A landscape with many valleys, sampled at points; each row gives a point and its height.
From any point a ball takes the steepest step (drop divided by distance) to one of its 2 nearest points. It stops when none of these is lower. Distance is the straight distance between rows; heights are no part of it.
(1155) (h 5.82): [ -6 -22  29 -32  17  39  29  -7  14 -20 -24 -37  -6 -35  13  -3  14  -9
  -1   4 -46  -5  55 -12  -5  29   8  -1 -17  23  32]
(1104) (h 6.36): [  4 -31 -59 -20  -1  20  -2  11  17 -42 -11 -49  25 -16 -19  16   8 -17
  -4  15 -24 -22  66   5  16  43  54 -41 -32  22   3]
(353) (h 7.87): [  2 -11 -21   5 -39 -41   3  -8  -4  19  25 -37   1  24 -10  32  15  30
  11 -68  56  41  -9 -43 -20  50  -8  -8  -1  23   0]
(1021) (h 2.88): [  0  -2 -16  57  -1  -3  29  17   1  26  64  40  24  17  17  13 -65  27
  -8  -5  39  31  18   1  27 -10   1  11  67  14 -20]
(577) (h 5.16): [-18   6  39   8  58   8 -22 -26  32  48 -36  32  -1   8   3 -66  25 -29
 -16  27 -20  -8 -26  41   8 -38  38   2 -43 -18  18]
(27) (h 2.77): [-51  -3  26  30  14 -34  25 -10  41  26  39  37   9  53  -3   5  36  17
   3 -53  34  31  -4 -20  -4  34 -10   5  -8   4  29]
(1210) (h 6.41): [ 39   2 -21 -39  -6 -23  11  -7 -21 -14   2 -25  -5  26   4  42 -13  -9
 -20 -15  -8  -3  26  -7  -9  57 -19  -6 -22  14   9]
(583) (h 4.49): [ 14   6  43  -1  31   6 -41 -16 -18  41 -30  20  -9  16  -1 -28  38  -6
  -1  -9  23 -31 -47   8 -25 -35  10   9 -37 -41  23]
(100) (h 2.57): [ 42  24  40   8  -9   6 -52 -23 -27 -35   5  22 -16 -12  37 -13  29  -9
  10 -30  47  22   1 -48 -43 -18 -44  18 -40 -37   6]
(651) (h 7.11): [ -7  15  12 -15  -7 -26  21  -1 -12  76  -2 -20  -4  56 -50   7  52   0
  -5 -51  39  18 -58  18 -10  59  49 -14 -38 -32   9]
(569) (h 7.18): [ -4 -30  21  10  24  21  -5 -27  26 -41   2  23   1 -23  16  -5  57 -27
  23   1  -7  15  84 -18  15  19  15 -12 -31 -10  31]
(108) (h 6.62): [  8  -7 -25  17  13  53 -53  17   4  -5 -15  36   0 -62  18 -38 -46  -9
  35  48   9   3  -1 -14 -39 -64  -3  10  17 -41  -5]
(23) (h 2.11): [ 17  17  27  14  13  -4 -23 -17  -3 -10  22  42  11   1  24  -9  27  -4
  -6 -23  35  23   9 -23 -26 -16 -35  21 -24 -25   0]
(1500) (h 5.55): [-40  10  20  18  32  -6   5   0  39  45 -37  19  -6   1  -9 -59  23  13
  -4  40 -27   2 -37  46  38 -45  39  -5 -26   2 -12]
(1355) (h 6.32): [-16  25  76  27  44 -11 -25   9   2  44   8  45 -11  47  -5 -32  15   4
  -8  -3  -4  -9 -52  35 -25 -42  -9   8  25 -31  25]
(75) (h 3.81): [  8   5   4 -16   2 -22 -13  -9  -5 -19   0  15 -31  18  -2  21  22  -1
  16  -8  -3  -2   2 -16  -9  12 -37   0   6   4   2]
(1082) (h 7.37): [-27  14  59  45  -5   4  27  26  28  28  17  46  16 -12   8  -6 -33  21
  18  19  15  -2   3  -6  -1 -61 -34  14  64   5   7]
(905) (h 3.36): [ 11  -9  48 -11 -17   4  26  13 -12 -26 -11 -12 -22   1  -4  40   4  10
  27 -19  -2 -28  27 -26 -25  23 -58   4  45   8  23]
(655) (h 6.15): [ 26  -9 -32  14 -35  36 -50  10  -5 -20   2  23  11 -50   3  -7 -31  15
  42  24  23  -1   2 -21 -34 -69 -12  20  21 -15 -29]
(246) (h 8.33): [-11  25  49   4  26  11  10   0  10  70 -19 -10  16 -14 -18 -52  -6  -8
 -36  11  15 -13 -45  45   6 -54  31 -19 -39 -22  15]
(203) (h 7.24): [-24  -3  31  28  -5 -19   6  -3  27   7 -11  47 -12   6  -8   4  18  23
  37  -1   6   5  -2  -8   3 -33 -45  15  35   1  -2]
(1203) (h 6.35): [-35 -24  30 -15 -37  23  63  21  15  13 -42 -42   7 -59 -10  -1  -3  26
  17  14  12 -15  -6 -16  17  -8   7 -14  15  22   2]
(217) (h 3.24): [ -5  -5 -43 -48   5  13   3  15   7 -13 -45 -39 -21 -25 -19   7 -25   2
  -3  43 -91 -12 -19  36  15  -5  15  -3  16  32 -28]
(1208) (h 0.64): [-18  10   7 -20 -41  -6  80  23 -12  38  11 -47  14 -14 -17   4 -33   4
 -30 -15  25  12 -28  -5  20  46  -2 -24  -5  25  -1]
(130) (h 8.46): [ -3 -21  28  18 -17  32  -5 -11  23  -5   2  21  31 -50  28 -21  12  20
  40   2  81  11  18 -46  -2 -46 -10  -3   4 -16  15]
(665) (h 2.38): [-10   8 -21   4  25 -27 -13 -26  17   9  -7  39  -6  13   3 -13  35  -1
  -2  14 -11   5 -16  13  18 -15  -5  12 -22   1 -16]
(795) (h 4.03): [ 34  31  18 -55 -10  26  -9   7 -37 -15 -29 -38 -11 -21   3  29 -51 -17
   5  15 -28 -57 -22 -30 -62   1 -46  -1  21 -10  24]
(783) (h 6.84): [-24  27  85  40  18   4  37  11  12  16  33  56  22   5  29 -15 -15  17
 -16 -18  41  13  -6  -7 -23 -26 -33   2  24  -8  36]
(738) (h 3.43): [-32 -10   1   7 -21  17  45  22   7  12 -19  -4  23 -37 -19   1 -58  28
   4  36 -29 -11  20  18  17 -31   8  16  55  17 -23]
(1536) (h 5.33): [ -1  18  30 -21  35  -6  47  -3 -20  20   3 -20  12  11  34 -25 -34   1
 -68   6 -56 -11 -31  39  12  18   8  15  -5  23   8]
(271) (h 5.25): [-21 -15   0  34  13  31  25   5  -1 -46  24 -19  15 -36   7  -4 -25 -11
 -14  13  -6  -6  86 -12  11  12  36   0  13   0  41]
(524) (h 6.59): [-14  19  83  45  18 -20  -5  23   3  27  15  47   2  25   5 -27   9  21
   3 -21  19   2 -36  -9 -42 -28 -37  -1  37 -31  29]
(1031) (h 7.71): [-31   3  41  55   2  34  40  11  19  -5  28  40  18 -24   7 -12 -36  11
   8  35   3  -2  52  -4   9 -45  -2  14  59  -6   6]
(1011) (h 3.65): [ 35 -11 -55  -3 -12   6 -32  10 -13 -29  22   0  22  -7 -18  26 -27   5
  19  13  -4 -23  38  -1  -6  -8  -2  -1  14   2 -23]
(614) (h 8.07): [-29  17  46  20   4   3   6   6  24  49 -22  12  13 -24   7 -38   1  11
  10  31  22 -16 -39  12   3 -51  18  -4 -16 -14  25]
(431) (h 2.16): [-29   2   8  34   8 -17   9 -19  28   5  54  61  19  32   8  -7  44  16
   0 -43  50  53  16 -17  15 -11  -7   8 -18  -1   3]
(470) (h 6.09): [  5  29  75   6  45  -2 -20  -1 -20  29 -30  36 -26  21   9 -39  13 -14
 -19  12 -33 -30 -43  36 -24 -33 -12  12  13 -24  25]
(1219) (h 8.55): [ -8  27  24 -13  10   9  30   8 -13  67 -11 -21  10  -7 -15 -43   3 -13
 -40  -4  40 -18 -45  29  14  -6  46 -20 -65 -24  15]
(1109) (h 6.58): [  8   0  -6 -40 -31   6  33  -6  -9   2  -3 -47  15 -36  -5  18   4 -15
  -8 -15  54 -13   9 -31  -9  30   3 -26 -51   4  10]
(1206) (h 6.64): [ 41  -4 -67 -43 -14 -22 -15   1 -17 -27  -5 -31 -16  52  -9  49 -35  -4
 -15  -1 -21  -8  13   2   7  45 -10 -15  -1  33 -10]
(816) (h 3.08): [ 38  -8  10   9  15 -15  26  -3 -12 -36  31  15 -27  34  10  50 -22  -5
 -13 -16  -8   0  54  -9  -9  55 -29  10  22  -5   9]
(981) (h 5.59): [-34  -1  55 -23 -11 -17  33  22   5  30 -47 -35 -24  19 -22 -10  32  15
  10 -15   0 -27 -72   1 -23  11  -3   1   8  -6  18]
(1441) (h 2.74): [ -5  -8 -11  10  12  16  32   7  -2  -2  18   9  14 -18   4   6 -52  -1
 -15  30 -44  -6  26  23  14 -12   9  24  37  11  -9]
(1571) (h 2.70): [ 47  20 -69 -33 -64   5 -66  35 -32 -24 -10 -32 -30  28 -17  33 -15  12
  47   1 -13  -5 -23 -26 -21 -22 -20  -5  21  15 -41]
(1140) (h 2.05): [ 62   7 -65  -5 -67  17 -66  28 -41 -40  18 -27  -4  22  -7  20 -49   7
  21  -8  -1  -2  29 -18 -37 -22 -11   0  11  16 -45]
(817) (h 6.39): [-49  11  13   0  -6 -34  46  23  44  56 -10  -1 -12  25 -35 -23  31  14
  -5  -8  -4  19 -49  36  36   9  36 -13 -23   5 -17]
(811) (h 6.98): [-25 -13  -2   5 -17 -20   9  15  17  19 -17  13  -5 -11 -20  14  -1  23
  35   8 -22   5 -12   2  14 -28 -28   9  49  26 -20]
(473) (h 4.45): [ 13 -28 -43 -12  25  31 -34   1   3 -47  -8   1 -14 -10  -3  -2  -4 -29
  -9  31 -59  -6  65  17   0   6  19 -12 -22   5  11]
(1437) (h 5.30): [-12 -29 -37  41  15  32 -25  36   3 -47   0 -11  16 -53  -5 -12 -21 -19
  29  27  -1 -19  77   2   1 -11  25  -4  19 -20   4]
(786) (h 4.74): [-37   4  -8  25  -2  -2  15   6  40  32   2  38  37 -22   4 -23   4  26
   1  30  28  25 -20  15  40 -53  16  -5   8  12 -17]
(590) (h 4.89): [ -2  13  17 -36  16 -19 -16 -17 -46  22 -30 -25 -20  19   0   0  26 -29
 -21 -13  -2 -20 -43   5 -15  24   0   2 -33  -5  19]
(153) (h 3.82): [ -4 -32 -50 -24 -26  19  -1  44   4 -22 -37 -48 -12 -32 -45  20 -35   5
  11  35 -55 -26  13  23   6  -7  18 -16  23  26 -25]
(82) (h 5.36): [-11  17  58 -13  28  38  48 -22  -6   6   6 -15  29 -21  29 -18 -17  -6
 -47  -4 -27  -7  15   2  -7  13  -2   2 -14  19  37]
(756) (h 7.41): [-10  13 -17 -26 -22 -40  14   6 -23  56   0 -46  -1  19 -29   6  27  -1
  -9 -52  53  23 -53  -9 -10  73  14 -16 -37 -10  -3]
(1443) (h 4.69): [  3   8  57 -22 -10  21  49  13 -21  -1  -6 -27   6 -20   5  18 -50   1
 -10   1 -36 -28   5 -10 -38   9 -48   7  57  18  15]
(788) (h 6.63): [ -7   3 -45  19 -25  57  -9   2  13   6  21   0  61 -65   9 -33   8 -22
   3  26  71  21  10   6  32 -21  56 -29 -40   0 -16]
(71) (h 4.10): [ 13  19  12  -7  16   9 -37 -15 -18   4 -34   6 -10 -11  11 -21  10 -12
  11  13   1 -21 -39  -7 -19 -26 -11   2 -25 -27   9]
(1384) (h 4.91): [  8   4   5  -2 -47 -21 -43  -4 -10 -13  11   1 -22  18   4   8  24  15
  41 -51  33  27 -26 -40 -24  -9 -33   7  -5   2 -21]
(1107) (h 4.93): [  8   5  36 -31  18  18  43   7 -31   1  -7 -12  11  -2  20  -3 -65   5
 -42  12 -81 -28  -4  22 -29  13 -22  24  55  23   7]
(1009) (h 2.89): [-12   0 -29  10  20  -3 -42 -25  17  12 -19  47  11 -19  20 -36  28  -2
  15  34  -8  21  -6  16  20 -44  21   0 -33  -3 -28]
(1000) (h 5.31): [ 13   7  46 -46  34  19  13 -10 -17 -25 -36 -15 -28  -5  11   3  -4  -7
 -22   9 -89 -21   3   9 -33  11 -35  10  29  12  18]
(1409) (h 6.78): [-14 -37 -18 -10   7  32  25   5  28 -45 -10 -74  11 -29   0  -4  39 -19
  -5   3 -18  -5  85   7  30  56  70 -23 -21  26  30]
(1390) (h 5.12): [  9   8  38 -29  27   3  28 -16 -27  -2   1   6  -4  18  25   2 -29 -16
 -50  -5 -60 -17  -8  17 -13  20 -29  18  14  16  22]
(54) (h 4.38): [-13 -17 -65   9 -29  13   6  49  -3 -19   1 -43  32 -39 -42  29 -35   4
  17  28 -16 -30  18  28  29  -4  24 -18  29  18 -34]
(326) (h 4.55): [ 17  20 -15 -37  36 -28 -41 -26 -22  -8 -18   7 -24  27   7   4  19 -31
 -22   0 -36 -13 -24  19   7  17  -1   9 -45  -8   0]
(282) (h 7.07): [ -8  34  64  31  18  20  30  14   7  22  32  37  33   3  25 -28 -56  14
 -25  11   9  -8  -3   7 -19 -44 -32   8  52   0  26]
(435) (h 7.01): [ 14  -8  10  20   6   4  -9 -33   6 -48  36  23  -2 -14  18  10  55  -4
  10 -22  41  11  84 -35   8  18   6   1 -36 -13  14]
(652) (h 0.76): [-30   8  22 -18 -48  14  87  16 -14  26  14 -45  27 -38 -15   9  -2  -5
  -6 -28  76  -4 -11 -28   5  29  -3 -30  -7  17  14]
(683) (h 5.60): [ -4  15  32 -10  32  18   6 -17 -12   3 -26   9  12 -25  20 -36 -14 -18
 -28  24 -35   1  -1   8 -18  -1  14  13 -29   1  26]
(66) (h 3.04): [ 57  29  40  19 -19  35 -63  -9 -25 -51   0  41 -18 -31  34  -3   4  -9
  12  -6  27  14  10 -46 -67 -41 -39  20  -8 -50 -12]
(720) (h 4.44): [ 34  36   2  22 -47 -14 -77  -6 -45  -1   2   2 -40  34  12   8   3  -9
  35 -46   6  22 -42 -35 -28 -32 -33  20  -2 -16 -18]
(803) (h 5.29): [-25 -11 -25  17 -22  16 -17  22  28  23 -20  23  28 -52  -2 -33  -5  28
  35  42  24   3 -46  15  28 -65  25  -9   2  -9 -28]
(440) (h 2.10): [ -1  -1   1  44 -14  12  42  16 -12  16  61   1  35  -5  10  15 -79   5
  -4   8  45   7  31 -16   5  -9   4  20  70   1   5]
(341) (h 6.91): [ 44  22 -65 -50   3 -32 -28  -9 -23   5  -7 -35 -21  35   7  27 -18 -27
 -35   6 -18  -8 -29  11   7  50   6  -2 -36  11 -14]
(1333) (h 4.60): [-23   5   6   4   7 -46 -35 -11  10  15 -18  24 -53  50  -8  12  60   7
  23 -24  -8  14 -42  -2   9  -1 -18  15  12  -3 -10]
(743) (h 4.37): [ 14  14   6 -27 -24   8  17  20 -29  -6 -16 -45  10 -29  -8  28 -59  -1
   4   6  -8 -34  10 -11 -31   6 -31  10  31  -2   9]
(1435) (h 6.76): [-26   8   3  13   0 -40  20   7  15  75 -11  -5  -2  45 -43  -7  28  20
  -3 -24  16  20 -72  22  11  33  35  -4  -5 -11  -6]
(516) (h 6.70): [-23 -11  -3 -13 -41 -19  33  21  11  15 -22 -22   9 -25 -28  19   5  19
  18   6  13   1 -21   1  26  -6  -7 -14  18  16 -19]
(1463) (h 7.17): [ 36  13 -49 -15   3 -39 -45 -17 -26  16   9 -14 -14  39  11  17 -13  -6
 -18 -20   2  22 -37   0  -8  22 -10  10 -11   3 -32]
(709) (h 4.15): [-32 -27   1  33  -8  23  12  25  18 -15  -6   4  18 -44 -18 -11 -20  22
  44  35 -16 -24  42   7  19 -37  20  11  58   3  -7]
(230) (h 1.31): [ 68 -11 -89  -9 -47   0 -49  26 -37 -23  25 -35  25  20 -13  23 -59   2
 -20   0  16   2  26  10 -12  11  18  -2  -5  10 -46]
(1211) (h 1.05): [-21   4   4  42  -8  27  42  10 -24 -23  47 -13  33 -32   0  -5 -82  -1
 -14  27  21 -20  60 -19   1 -20  14   9  61 -17  18]
(1457) (h 5.64): [  7  28  -6   4  39  -5 -38 -13 -13  -1 -14  47 -34  16   8  -4 -22 -22
 -12  42 -57   4 -27  20   4 -30 -33  25  23 -23 -24]
(1395) (h 5.78): [-22  -7 -37  16 -30  13   4  27  44  29 -12   4  29 -55 -14 -44  34  16
  26  32  51  18 -48  13  51 -34  31 -38 -32 -20 -30]
(510) (h 5.96): [ -2   3 -30 -29  14 -16  16 -24  -1   5 -13 -16   3   4   9  -5  13 -18
 -37  12 -20   4  -6  25  29  23  22 -17 -61   6 -10]
(1442) (h 5.22): [ -8  13  34 -37 -10 -16  25   7 -21  16 -39 -47 -17   4  -6   4   3  -7
  -6 -15  -4 -36 -49  -7 -16  26 -15  -9 -12   5  17]
(62) (h 6.22): [-33 -19 -26  12 -37  40  -1  -7  44   7   3   1  46 -63   3 -33  42  -2
  27  13  75  29 -13 -12  42 -28  39 -33 -33  -9  -7]
(1553) (h 3.95): [ 22   2 -33  -4  47 -43 -45 -45 -12  -3  25  32 -22  65  14   1  38 -17
 -37 -35  -1  28 -19   5   1  45   0  21 -50 -19  -7]
(1202) (h 2.97): [-20 -12 -34  15  13 -49   3 -13  22  21  15  30  -3  44   0   0  19   1
 -18  -9 -18  36 -26  23  38   9   5   8 -17  20 -20]
(980) (h 5.54): [ -9 -11  52 -46  22  33  33  -3  -1 -15 -43 -36 -13 -34  17  -9  -4   3
   4  14 -57 -23   8 -11 -19  14 -15   4  13  21  31]
(1414) (h 1.58): [  2  17  27  21   6 -19 -17 -16  -2  11  40  32  20  29  15 -29  36   9
  -4 -56  66  46  -5 -24 -22 -16  -1  16 -42 -12  11]
(533) (h 4.05): [ 28  -6 -44   1  13  16 -26   9 -12 -59  13  -1  -7   1 -15  23 -29 -14
  -8  23 -30 -24  72   7 -16   9   3   2   6 -18   2]
(478) (h 3.33): [-29 -27 -31  16  19   7 -26 -19  53  -2  -6  54  30 -26  14 -37  66 -13
  27  25   8  21  16  15  46 -33  35 -16 -31   0  -8]
(359) (h 6.24): [ 11  -4 -17 -46 -55 -11  11  16  -1  16 -24 -55  -4 -35 -21  20  26   7
  29 -12  59 -19 -27 -35  -1  21  -8 -34 -34  -9 -14]
(1413) (h 6.21): [ 10  11 -16 -35  10 -11  25 -22 -17   2  10 -18  18 -10   0  20  -7 -21
 -36   0 -12  -5  22   2   2  37   0  -3 -46  10  11]
(135) (h 3.45): [  9 -19   2   1  -2 -16  17  -3   5 -28   6   5 -22  13 -15  30   9  -7
   4   2 -18  -5  50   1   5  26 -23  -1  16   7   7]
(984) (h 7.80): [-22 -13  39  16  -6  20  -4   3  30  17 -41  27  11 -32  10 -23  10  19
  42  32  17  -7 -37 -10  -2 -50 -16   8   9 -12  23]
(65) (h 5.86): [ 12  10 -14 -57 -48 -21 -16   8 -12 -10 -36 -58 -28   3 -20  40  31   9
  40 -25  36 -21 -45 -40 -20  32 -37 -16  -8  11   1]
(1141) (h 6.52): [ 15  -8 -16 -27  -5   8  19 -28   6 -27  15 -36  19 -20  -3  24  20 -25
  -8 -18  30  -8  65 -27   3  44  20 -26 -56  11  32]
(457) (h 5.74): [-36 -36 -12  51   6  32 -33  34  35 -68   6 -18  23 -53   7 -12  14  -7
  61   5  11 -18  70 -18  21  -6  31 -12  28 -20  16]
(345) (h 5.98): [-43   5  40  17   5 -16  35  18  42  68 -12   0 -13   3 -40 -45  23  28
  -5  15  -3   2 -61  49  33 -45  43  -7 -19  -8 -12]
(1215) (h 5.71): [ 19   1  -7  11 -54   1 -37  15  -8   0  -6   7  -5 -20  -3   4 -13  33
  67  -4  32   8 -24 -29 -19 -58 -29  14  37   3 -40]
(389) (h 4.25): [-50 -25 -10  33  -4  -3  18  -9  43  12  10  42  19 -10  -6  -6  40  19
  21   8  16  19  20   7  53 -27  12  -1  13  16 -21]
(1049) (h 3.34): [-22  -1  33  21  21 -39  10 -15  -7  26  22  24  -4  63   1  -5  31   4
 -15 -55   5  27 -35  -4 -27  59  -3   4  -5 -12  39]
(838) (h 3.75): [ 27  23  28 -46 -11   2  -3   0 -30 -23 -16 -31 -21   9  -2  38  -7 -13
  11 -16 -19 -40  -7 -33 -47  22 -60  -6  25   5  29]
(185) (h 3.76): [-35 -21 -30  21 -10  -5 -11 -13  50   0  12  36  28 -17  -3 -16  77  15
  29  -8  51  29   8 -10  40 -38  23 -15 -31   2 -25]
(699) (h 5.97): [-36   4  65 -17  -8  16  71  11  17  22 -32 -49   2 -30   4 -22   6  32
 -10  -1  -9 -11 -28   3   3   0   5 -11   0  30   8]
(819) (h 5.08): [-43   2  36  14  19 -34   1 -10  28  44 -17  18 -28  62 -26  -8  61  16
  25 -30   3   5 -57  17  -6  -4   8  14  -1 -22  11]
(327) (h 5.88): [ 12  24  25  -3  53 -19 -37 -16 -33  31 -16  40 -33  46   8 -21  -5 -29
 -38  18 -48  -8 -47  41  -2 -17  -3  24   5 -25  -8]
(1189) (h 8.24): [-10 -18  39  36   4  51 -12  -9  24 -21   7  45  21 -57  33 -33  20 -13
  32  15  61  25  41 -42  -6 -38   5  -3  -6 -30  47]
(938) (h 5.87): [  5 -18 -85  11 -15   7  15  20  -2 -64  21 -56  27  12 -18  30 -18   0
 -24   8  -6 -37  66  19  35  52  60 -25  -9  19   5]
(1121) (h 7.39): [ 36  17 -27  -9  -9 -41 -50 -26 -39   4  25 -21 -19  54  -3  14  15   1
   0 -65  17  33 -31 -25 -26  33  -9  -2 -34  -1  -8]
(657) (h 5.61): [  1 -15 -14 -16  19  35  24 -12  -2 -24  12 -36  16 -38   1  -7 -15 -27
 -23  11 -24  -4  77  -3  13  28  29   0 -17  13  32]
(1164) (h 4.81): [ 27 -26 -64   7  28  11 -59  -3  15 -67   1  26 -10  17 -13  14  26 -22
   2  28 -47   1  57  27  10   8  16 -12 -22  -5 -17]
(210) (h 3.99): [ 37  34 -22  -9 -27   4 -73 -10 -39 -16  -4  -1 -34  11  19  -5  -1  -4
  34  -2  14   0 -43 -19 -26 -47 -20  25 -13 -13 -33]
(63) (h 2.76): [ 53 -18 -13  -1  30 -12  -8 -11  -7 -29  35  35 -19  38  27  27 -36 -19
 -43 -10 -29  11  33  12   0  37 -20   9   7 -11 -10]
(1023) (h 8.00): [-27  -9  54  44  13  52  15  -2  13 -25   6  32  11 -48  11 -21  -8  -9
  21  25  25   2  66 -23  -3 -21   6   7  30 -23  32]
(939) (h 1.98): [  9  -4  -9  37  26  24  29   2 -16 -37  56   4  14  -5  11  -4 -90 -10
 -42  17 -18 -32  60   6   5   0  18  15  49 -20   4]
(1318) (h 7.52): [-39  -9  66  12   8  -6  23  -7  34  18 -39  22 -17  -7   1 -21  36  24
  28   3   4  -8 -35   1  -2 -40 -24  -1  21  -1  21]
(544) (h 3.21): [ 25   5 -54 -27 -25 -12 -39  18 -20 -13  -4 -12  -9  10 -20  35  -6   8
  21  15 -14  -2  -1  -7  -2 -10 -19  -1  24  21 -36]
(236) (h 4.77): [-34 -11   0  45  14  19  14  29   8 -54  14  -8   1 -44  -8 -14 -42  -2
  12  20 -19 -21  69 -16   9  -9  19  10  55 -22   5]
(133) (h 1.94): [ 71 -11 -85  -6 -27 -23 -55   2 -23 -26  41  -6  20  43  12  31 -36   7
 -18 -23   7  31  16  -4   1  25  14  -3  -7  25 -40]
(764) (h 5.56): [ 11  14 -17 -46 -24 -23  -1   7 -18  10 -28 -46 -20   6 -16  36   4   1
   8  -1   0 -19 -33 -20  -3  23 -18  -6  -5  15  -9]
(936) (h 2.66): [  3  -8 -26 -45   1 -20  15   9 -13  -2 -36 -33 -33  22 -15  24 -23   1
  -9  19 -77  -3 -26  30  16  14 -16   6  25  35 -20]
(591) (h 4.26): [ 41  13 -35 -36  58 -31 -46 -44 -19 -24  12  22 -25  63  23  11  20 -36
 -53  -2 -32   7  -8  23   6  39  -1  10 -53 -19  -6]
(1076) (h 2.13): [ 16  -4 -20 -41  -9 -17  39  21 -23   9 -14 -56 -20  17  -4  24 -53   2
 -42  -1 -66  -9 -41  29  -2  45  -1   2  24  40 -18]
(1406) (h 7.12): [-18 -42   2   4  14  26  20 -29  29 -41  11 -20   5 -11  11  -5  58 -27
  -1  -9  -8   8  96  -8  31  39  51 -17 -33  23  34]
(444) (h 2.45): [ 70  -2 -46  -7  12 -19 -33 -14 -17 -20  50  26 -16  44  27  30 -48   0
 -24 -18  -5  26  13   3  -7  49   1  10   4   8 -24]
(495) (h 4.90): [  1 -17 -65  29 -34 -15   2  34  16 -30  17 -34  31  -3 -29  34  -1  23
  26   5  12 -19  30  25  32   9  27 -15  30  23 -45]
(195) (h 8.73): [-11  -4  24  25 -34  10  20  12   9  21   1  -3  34 -43   8   1  -6  45
  37  -4  83   0 -16 -45 -14 -39 -18  -3  22  -3   7]
(1574) (h 7.62): [  2  10 -22  -9 -28 -44 -15 -20 -18  24  12 -37  -4  45 -14  16  28  17
   4 -80  42  34 -43 -25 -24  54  10 -11 -31  -2  -2]
(1533) (h 3.62): [ 14  18  24  -2   5  26 -35 -11 -11 -25 -19  30 -22 -24   8   4   0 -18
  24  15 -11  -5   9 -26 -30 -23 -38   6   7 -30  -7]
(589) (h 5.28): [ 11 -11 -10  -6 -41  -6 -23  -1   8  -3 -16 -13 -10  -9  -8  10  27  30
  53 -11  43  -3 -17 -33 -10 -12 -24   2   0   0 -19]
(1004) (h 4.18): [-14   8  17 -19  16 -32 -21 -19   0 -10 -19   3 -50  54  -6  24  49  -6
   6  -6 -48  -1 -12   3   2  22 -41   7   1   5   0]
(519) (h 3.53): [ -5 -16 -41   9  29 -52 -17 -42  15   3  27  52 -16  63   3  -7  42   3
  -9 -41  -1  43 -14  13  23  37   4  15 -27  -6 -14]
(1357) (h 1.49): [ -4   1 -18 -30 -23 -28  53  17  -9  27  -3 -39   3  10 -12  26 -38   4
 -25 -11 -19  11 -28  17  21  48   0  -9   3  30 -11]
(1071) (h 5.63): [-26  11  68 -13  21  12  47  -1 -11  21 -20 -16   8  -1  22 -38  17  15
 -34 -14 -28 -11 -27  11 -21   3 -12   2  -7  20  37]
(1548) (h 5.13): [ 42   2 -67 -10  39  -1 -63 -22   9 -46  13  48 -28  33   0  13  10 -20
 -23  40 -66  18  19  29  12  -2   0  -8 -28 -15 -34]
(575) (h 5.53): [-34  -5  72  -6   5 -21   6  12  12  58 -34   1 -29  43 -36 -12  52   0
  12 -16  -5 -23 -73  29 -22 -20  25   3  21 -19  24]
(1472) (h 5.37): [  7 -37 -63  26 -17 -11  14  16  27 -47  37 -31  24  21 -18  38   1  13
 -11   1   3 -16  44  27  52  43  38 -25   9  22 -27]
(609) (h 4.84): [  7  -6  50  -4  56  33 -39 -29 -13  51 -50  32 -22  16   1 -40  39 -37
 -13  13  -7 -23 -37  46 -16 -52  27  -7 -44 -36  28]
(1359) (h 2.26): [  2 -22   3  31   9 -23  56   4   2  13  30  10  -6  30   6  29 -46   6
 -11 -31 -10   5   3  -6  10  47 -24  13  61  33   4]
(1326) (h 5.40): [ 42  23 -36  -6  27  -6 -61 -13  -8 -23   4  47 -47  45  20  15  -4 -13
 -25  30 -57  21 -15   9 -11 -14 -22  25   8 -22 -35]
(901) (h 2.83): [-16 -21  33  21 -11 -25  59  12  -7  11  11  -7 -16  17  -9  36  -4   8
  17 -26   2  -7  21 -12  -6  42 -37   4  57  24  21]
(518) (h 2.84): [  7 -17 -21  38  13 -23  25  -8  11  12  39  40   3  29  20  23 -49  19
 -11  -2  -4  24   3  19  30  18 -10  14  55  15 -21]
(638) (h 6.80): [-10  -8   3   9   4  11  39 -43  10 -25  42   1  14  -4  13  13  31 -15
 -21 -24  44  15  68 -19  25  34   9  -8 -33   8  33]
(693) (h 7.05): [  0 -11 -92  12  -5  40 -31  12   2  -6  20   1  60 -63  -4 -18 -14 -25
  -8  29  17  14   9  18  22 -25  49 -13 -45   3 -27]
(264) (h 5.62): [ -9  17   3 -29  11   5  48  -9  -4  34  -3 -24  17 -19  18 -32 -24 -10
 -65  18 -23  17 -12  26  24  18  27  -4 -36  18  -1]
(592) (h 3.51): [ 46  38   1  24 -21  18 -74 -12 -31 -39   4  46 -41   0  26 -14   9 -16
  17  -2   2  25 -10 -27 -37 -51 -26  33 -16 -37 -30]

Where does a ball stop that starts at each point below?
(1215) -> (1414)
(246) -> (82)
(195) -> (1414)
(62) -> (665)
(1210) -> (1359)
(1155) -> (1359)
